Each row is a point on a tangle of strands that fork and nearly touch. The rows are in no order.
Points whose rows are less than 131 apart are linked; no others are. Some points are linked to none.
z_711: [ -3.8   2.7 -13.5 -14.2 -47.3  31.3  -4.4 -11.9 -12.4  42.4 -19.1   8.7
 -11.4  30.7  66.0   8.6   7.1  -5.1 -34.7 -42.5  -8.3 -72.8]
z_654: [ 44.6  58.0  15.4   8.6  36.4  16.4 -20.0   2.5  -6.1  15.7  45.2   3.2
  42.3 -13.9  20.6  -8.0  69.3  29.3 -18.9   1.6  33.6  -1.7]
z_276: [ -3.7  10.4  47.1  24.1  -8.8  -2.0  -0.3   8.3 -29.4 -27.9 -31.7 -48.6
  45.0   0.0 -46.9  18.0 -15.9  16.2 -15.9 -25.6  -7.5 -15.2]
z_75: [-28.1  55.2  13.4  12.3  49.4 -12.7  10.7  80.4  -0.9 -40.2 -15.8   2.6
  20.5   4.7 -44.4  39.2  39.6  36.5  29.7  11.0  -7.1  41.6]
z_166: [ 11.5 -17.1  -6.4 -12.6  34.6  17.7  21.1  49.2  14.3   7.4  16.0   3.0
  23.1 -53.0  -4.5  27.2  29.0 -34.8 -20.7  21.5   8.3  51.5]
z_54: [-11.3 -22.1  -1.9   9.0  -1.2   0.7 -32.2  88.9 -31.1 -26.0 -15.4   8.6
 -13.7  27.1 -82.9 -22.4 -31.7  21.5  47.7 -23.3  14.4  88.7]
z_2: [  0.0  -7.5  51.8 -54.0  -4.2 -14.4   0.1 -73.9   7.7 -24.4  22.7   7.0
 -42.4 -58.7  41.9  33.0  -9.7  63.3  12.6  31.6 -14.2 -31.5]
z_947: [ -0.9   7.5  17.5 -44.1  16.5  12.8  -0.4 -30.1  55.8 -13.7   9.7  25.2
 -52.2   8.1  32.0 -26.1  -1.6  -5.2 -13.4  29.9   7.4  -7.5]
z_720: [ 34.1  36.2 -21.0   0.5 -30.0  -3.3 -15.5 -53.9  25.8   7.6   4.2  22.7
  25.6  -2.9  -0.7 -18.1  11.8  44.0  12.1 -33.0   6.0 -87.3]
z_82: [ -0.2   9.4   8.3  -1.5  33.3 -60.2  17.0 -56.9 -12.0  52.6  10.4  15.7
  -5.6  -9.6  33.0 -13.2  43.6 -24.2   9.7   8.7  16.5   5.4]
z_95: [-10.4 -33.7 -45.8  20.6 -39.0   8.4 -16.8   3.2   0.0 -45.4 -29.3 -15.9
  -0.4  -5.1 -52.4 -19.7 -78.3 -16.7  40.3 -42.7   7.2 -18.7]
z_996: [ -8.7  -6.5 -53.2  19.1 -24.7  27.2   4.1  22.3  65.8 -42.9 -43.1 -34.4
  26.2 -22.9 -61.4 -13.2 -50.0   2.1  31.1 -34.7  20.5  -6.1]
z_267: [ 10.8 -16.9 -24.2  17.0  -3.7  34.6   6.8  19.6  12.2  82.0  -4.8  11.7
  68.0   5.8  14.6  16.8  15.9 -45.7 -50.4 -37.6 -20.0  -7.4]
z_706: [ 18.5 -16.4 -22.4   6.5 -12.1  24.1  16.9  73.9  -7.8 -16.5  -3.3 -11.6
 -16.7 -30.8 -12.2  11.7   9.7 -12.2   0.2   2.2  30.8  66.6]
z_502: [ 18.4 -26.1  35.4  19.3  10.2  15.9  24.9  -1.2   0.2  -5.2   5.7 -31.7
  51.2 -75.8   3.6  36.2  22.0 -14.6 -29.1   6.4  28.2  17.7]
z_578: [-29.4  17.4  14.3 -50.9  -9.1  -3.7  13.3  14.1  21.1 -31.5 -22.8 -33.6
 -35.7 -55.4  28.7  24.9 -28.4 -33.6 -17.7  13.9 -55.1 -13.4]
z_802: [-15.3 -47.1 -43.9 -14.7  -2.0  48.4 -37.0   3.5  50.5  26.7   9.0 -33.7
   9.2  30.1  25.6 -39.5 -56.5 -34.9 -40.4 -30.5   2.3  12.3]
z_393: [  4.5  31.9  -5.6 -25.1  49.4  51.4 -38.2  48.9  40.3 -36.4  35.3  -9.9
  38.8   9.8  -3.8  18.2  -8.7  10.2 -49.7  29.5 -23.4  25.7]
z_741: [ -4.4  -5.8 -18.8  -4.9  42.4 -45.7   1.3  34.8 -63.9  36.4  14.8  18.3
   3.5  31.8  -2.0  21.1  48.6 -18.2  -7.4  37.1 -20.3  51.7]
z_440: [ 24.5 -53.6  40.2 -17.5 -22.5   0.0  24.9 -18.8  19.8  27.6  -7.4  55.5
  -1.7 -36.2 -12.8  10.5  -3.6 -19.1 -30.9  19.4 -17.4  -3.9]
z_983: [ -9.0   7.6 -13.5   7.0  24.2  -9.5 -10.7  41.9 -57.0  -1.7 -28.1 -51.8
  40.7  22.1 -20.3  19.1   4.7 -18.1 -21.1 -51.4   0.5  16.3]
z_260: [-17.0 -47.7  18.2 -36.3  10.2 -11.6  27.0 -52.3  70.3  29.6 -10.5  37.7
   8.4 -70.3  29.1  32.4 -24.3 -29.7 -11.2 -14.6 -23.9 -11.1]
z_783: [ 14.1 -65.1 -34.7  32.0  10.4  27.3 -27.5 -16.7   2.6  28.6  41.0   7.0
  29.6  24.6  11.1 -39.9 -37.0 -50.8 -33.4 -20.5  26.7  32.3]
z_856: [ -5.6  49.4 -20.3  47.7 -34.9   7.5  26.2 -10.8 -14.8 -44.0  10.5  14.9
 -25.4  -6.6  14.6   9.1   6.0  17.1  39.6  11.9  17.5 -50.3]
z_236: [-31.0 -16.7  21.0  29.2 -38.6 -17.0  46.4   3.3  24.0 -62.2 -27.2  15.6
 -24.8 -37.7 -48.4  21.3 -30.8  34.2  59.8   8.8  -4.0   2.5]
z_398: [-16.5 -31.7   0.0  -7.3 -28.2 -15.3  28.2  19.2 -23.5 -25.0 -46.7  -1.4
 -76.0  26.4   6.7  -6.0 -14.4   2.8  31.3 -24.6  32.6   4.0]
z_305: [ 25.2   9.1   5.8  12.3 -17.8 -47.8  -6.4 -76.6   1.9  -7.6  50.2   2.9
   5.4 -61.1  -4.7 -14.4   0.7  27.4  33.5  81.1 -20.9 -13.9]
z_252: [ -2.5 -24.0 -17.7   0.6  -2.4 -35.4 -14.1 -70.8   7.9  58.8  -5.5  42.7
  20.3  31.9  -4.5 -30.4 -35.7 -38.2  -8.7 -35.5 -36.5 -43.0]
z_773: [ 24.3  57.1 -25.7  -1.6  20.0 -22.2  -2.4  -2.7  -8.7  18.5  57.3  37.1
 -24.8   3.8   3.0 -23.5  54.2  -1.2  32.7  82.2 -11.2  17.0]
z_713: [ 26.6  -3.5  31.2 -14.9   3.4  25.5  16.2  18.4  -1.7  49.3 -21.4  35.4
 -14.3  31.1  21.1  -4.3  65.3  -9.2 -27.9 -12.4  35.9  -2.8]
z_46: [-30.7  26.3 -53.6  -4.1  48.3 -12.5 -21.6   0.1 -18.7  16.9  -6.0 -48.9
  33.1  44.3  19.4 -12.6  -8.8 -49.9 -25.4 -49.7 -13.3  -2.0]
z_462: [ 10.3 -41.9  10.2  31.6 -28.3  20.8   0.8 -17.1 -19.8 -30.4  -3.9 -42.9
  27.1 -28.2   7.5  16.9 -32.8   3.0 -35.6 -25.6  24.9 -13.8]
z_48: [ -7.1  24.2 -53.7  19.4 -22.1  -0.1  14.9 -19.5 -23.4 -17.9  20.6   7.4
 -38.5  -0.2  42.6  -3.9 -10.3 -40.7   9.6  17.3  -4.3 -35.9]
z_737: [-25.0  28.1 -32.3  -2.7  52.4 -57.9   8.7  -6.9 -32.4  51.2   4.6   2.9
  14.1  21.1  14.0   0.4  20.5 -63.2  -9.5 -11.7 -31.4  18.4]
z_780: [-27.6  35.3 -14.5 -49.8  13.1 -13.3  21.5  54.1  12.1 -12.7 -11.5  -2.0
 -44.3 -33.0   6.2  13.0   7.8 -51.8   9.2  40.6 -59.8  19.0]
z_441: [-14.0  40.2  57.4  13.0  10.0 -32.8  11.3 -12.5 -14.3 -11.9  -3.0 -41.0
 -10.1 -21.1   0.4  15.2  52.1  46.5  67.5  67.8   0.5  24.8]
z_903: [ 12.5   8.9  -2.7  14.9 -20.7 -41.4   4.8 -37.0  -9.2  -3.0  27.4  18.9
 -29.1  -5.3 -25.2 -16.1   5.1  -4.0  41.6  89.3 -35.3   7.2]
z_428: [-27.8   0.0 -10.4   8.0  36.0 -27.2 -38.9  74.0 -52.0 -45.4   6.0 -52.9
  -9.6  32.1 -25.6   3.7 -21.1  47.4  24.1   1.3  11.5  91.6]
z_93: [ 36.8  -6.4   8.0  16.6  24.3   8.5 -45.9 -38.0 -16.1  42.9  63.7  16.9
  29.4  37.3  13.6 -46.9  -2.2  -3.8 -46.0  -0.9  13.4  27.1]
z_772: [ 21.6  38.4 -19.3  31.5  10.4  56.5   6.2  20.3  26.9   5.0   0.3  -8.9
  63.1  -7.9  -6.8  16.8  42.7   3.5  -7.1  -9.6  35.1 -36.3]
z_690: [ -7.3  44.8  -7.4  -6.0  42.9  22.8 -24.2  91.0   1.1 -45.4   4.3   5.6
  26.7  25.4 -23.2  34.6   8.8  32.7 -19.0  11.3 -23.5  23.1]
z_474: [ 13.4  20.7   0.9   2.4 -22.6  37.5 -17.4  -1.7  -0.1  56.7  22.5   6.5
  38.5   6.5  43.4   7.6  -1.8 -30.7 -62.8 -19.1 -46.4 -33.9]
z_237: [-24.3 -21.2 -38.8   1.5 -19.8 -15.2  16.6 -44.5 -14.0  32.0   8.2  15.6
 -32.8   2.2  88.2  12.1 -23.3 -44.7 -20.0 -37.8  -7.8 -30.0]
z_725: [-25.6 -19.5  27.1 -41.6 -19.5   5.8  17.3 -28.4   4.0 -52.4 -22.4 -24.4
 -51.2 -30.4  39.2  46.2 -34.3  30.7  -4.2  -6.1 -10.9 -27.9]
z_363: [  4.6 -25.5  -5.6  60.5 -33.3  30.2   7.1  74.2 -41.6 -23.9  -5.8  11.3
  -0.5  17.7 -52.4  -8.8  -8.1   4.4  35.4 -23.9  34.9  50.2]
z_101: [ -8.4 -37.6 -40.7  14.5  15.4  21.6   3.6  -0.2  39.8  71.8 -30.0 -22.6
  76.5  25.1 -15.8 -13.2  13.5 -25.7 -21.4 -47.7  28.2 -14.4]
z_868: [-10.7  -7.0  51.8  -9.3 -27.8  -0.6   4.9  19.3 -18.9 -16.8 -37.3  20.3
 -55.2  62.5 -30.4 -18.6 -14.1  23.2  19.1  -6.6  -1.9  -6.7]
z_359: [-35.7  36.1  16.6  29.8  26.7 -40.7  34.8  35.9 -27.4 -22.2 -18.8 -32.0
  -2.1   6.1 -30.0  21.0  47.1  22.7  61.6  22.7  11.2  45.4]
z_818: [ 25.6 -23.7  40.9  -5.4 -22.2  14.0  45.7  13.5   5.7  15.0 -19.0  49.1
 -37.5 -28.8  12.0  21.2  44.2  -1.6   7.6  26.9  29.4  -5.1]
z_310: [ 56.4  41.8  22.0  -8.7  23.3 -16.1 -42.0 -24.2  -6.6  39.3  56.9   0.1
  33.7  14.8  21.9 -56.7  39.1  34.0 -39.8 -23.2   9.3   1.3]
z_334: [-22.2 -18.0 -12.8  13.3 -17.3 -34.8   3.8 -35.7   3.3 -65.0 -11.8  -3.2
 -19.5  -8.9 -58.7 -12.3 -77.6  -4.0  41.7  18.8 -32.2 -17.9]
z_760: [-18.2  -0.5 -18.7 -39.1  17.3  32.2 -18.0 -12.0  67.1  -4.9 -10.1 -23.0
 -22.5  33.7  28.8 -30.1 -23.1 -17.6 -28.2  -7.9   1.5 -14.7]
z_656: [-16.3  62.6 -20.3  62.2 -25.2  44.0  25.7  33.1  13.8 -31.8 -18.1  -2.4
  20.8  17.4 -17.8   6.3  28.5  17.7  37.7 -27.9  25.1 -34.1]
z_538: [ -7.2  30.8  -7.3 -19.1  57.3  -8.7  -7.3  27.7 -19.3  -0.5  40.1  -2.5
 -24.3  23.8  35.2   8.4  55.5   5.8  -1.9  60.3   9.7  47.7]
z_718: [ 25.2 -11.3  40.5   1.5 -46.1 -26.8 -32.4 -64.1 -69.4   3.3  25.8   9.6
  -4.0  -1.3   1.6 -17.1 -37.1  36.8 -13.7  -3.2 -28.4 -47.8]
z_568: [ 17.6 -18.9  15.5 -25.8  26.0  32.1 -12.1  41.7  10.6  42.7 -28.0  28.1
   2.7  81.2 -30.7 -19.5  35.3   0.0 -23.6 -16.0  22.5  18.7]
z_159: [-18.7 -27.0  -6.4 -33.1  18.7 -28.4   5.4 -86.6  54.6  27.4 -22.7  25.9
   5.0  -5.7  15.6  10.9 -22.3   0.7  -4.6 -39.5 -10.4 -44.8]
z_797: [ 29.5  11.8  50.3 -25.5 -53.1 -21.4 -14.8 -46.7 -31.0 -26.3  21.5  25.8
 -39.8  -9.6   7.7   2.5 -17.4  89.0  10.0   2.6 -26.3 -49.1]
z_272: [ 13.4 -57.4   5.8  22.0 -28.1 -34.2 -14.1 -67.0 -57.4  30.4  16.8  38.2
   7.6   5.9 -11.3 -20.2 -37.3 -24.4  -2.5  -5.8 -10.7 -26.4]
z_278: [  0.0  32.2  59.1  -5.0  -5.9  20.5  -8.4   2.6  26.5 -39.7   0.5   8.5
 -42.8  34.3 -11.2 -20.4  -8.2  46.6   2.1  28.6   5.7   0.7]
z_705: [  1.9 -57.5 -29.8   8.8  -9.4  33.9   2.5   8.9  61.2   6.7 -50.3 -41.2
  43.7   2.9 -45.9 -15.6 -17.5   9.2   0.9 -39.6  54.6  -3.8]
z_219: [ 10.8 -29.9 -31.8 -24.4 -26.5  25.8   1.9  57.7  -1.4  -3.2 -30.3 -13.4
 -51.0   3.3   6.4 -17.2 -16.0 -31.6  -9.7 -31.6  25.3  36.5]
z_206: [-11.9  10.6  49.1 -18.3  -8.1 -42.7   0.1 -67.6  -4.4 -20.2   9.6 -32.4
 -19.9 -65.2  31.7  23.8  12.4  46.6  57.9  78.3 -18.6 -13.9]

A fork is a point with three links, a tip a point with one. Leave the first point through the second and follow the links. Name the first fork or tip that comes.
z_947; z_760 | z_236
z_95; z_996 | z_706
z_568; z_713 | z_2
z_718; z_272 | z_568
z_706; z_166 | z_737

Follow the links from the first point to the second, and from the first to the third. Name the last point that the two ways share.
z_780; z_690; z_398 | z_206
z_260; z_780; z_441 | z_2
z_713; z_462; z_393 | z_206
z_947; z_428; z_2 | z_706
z_54; z_159; z_48 | z_706

Name the points in between on the shortest way along the links from the first point to the second, in order.
z_868; z_656 | z_278, z_947, z_760, z_802, z_783, z_93, z_310, z_654, z_772
z_818; z_706 | z_440, z_260, z_159, z_252, z_272, z_718, z_797, z_2, z_206, z_305, z_903, z_773, z_538, z_741, z_737, z_46, z_983, z_276, z_462, z_502, z_166
z_236; z_947 | z_334, z_95, z_996, z_705, z_101, z_267, z_474, z_711, z_237, z_48, z_856, z_656, z_772, z_654, z_310, z_93, z_783, z_802, z_760
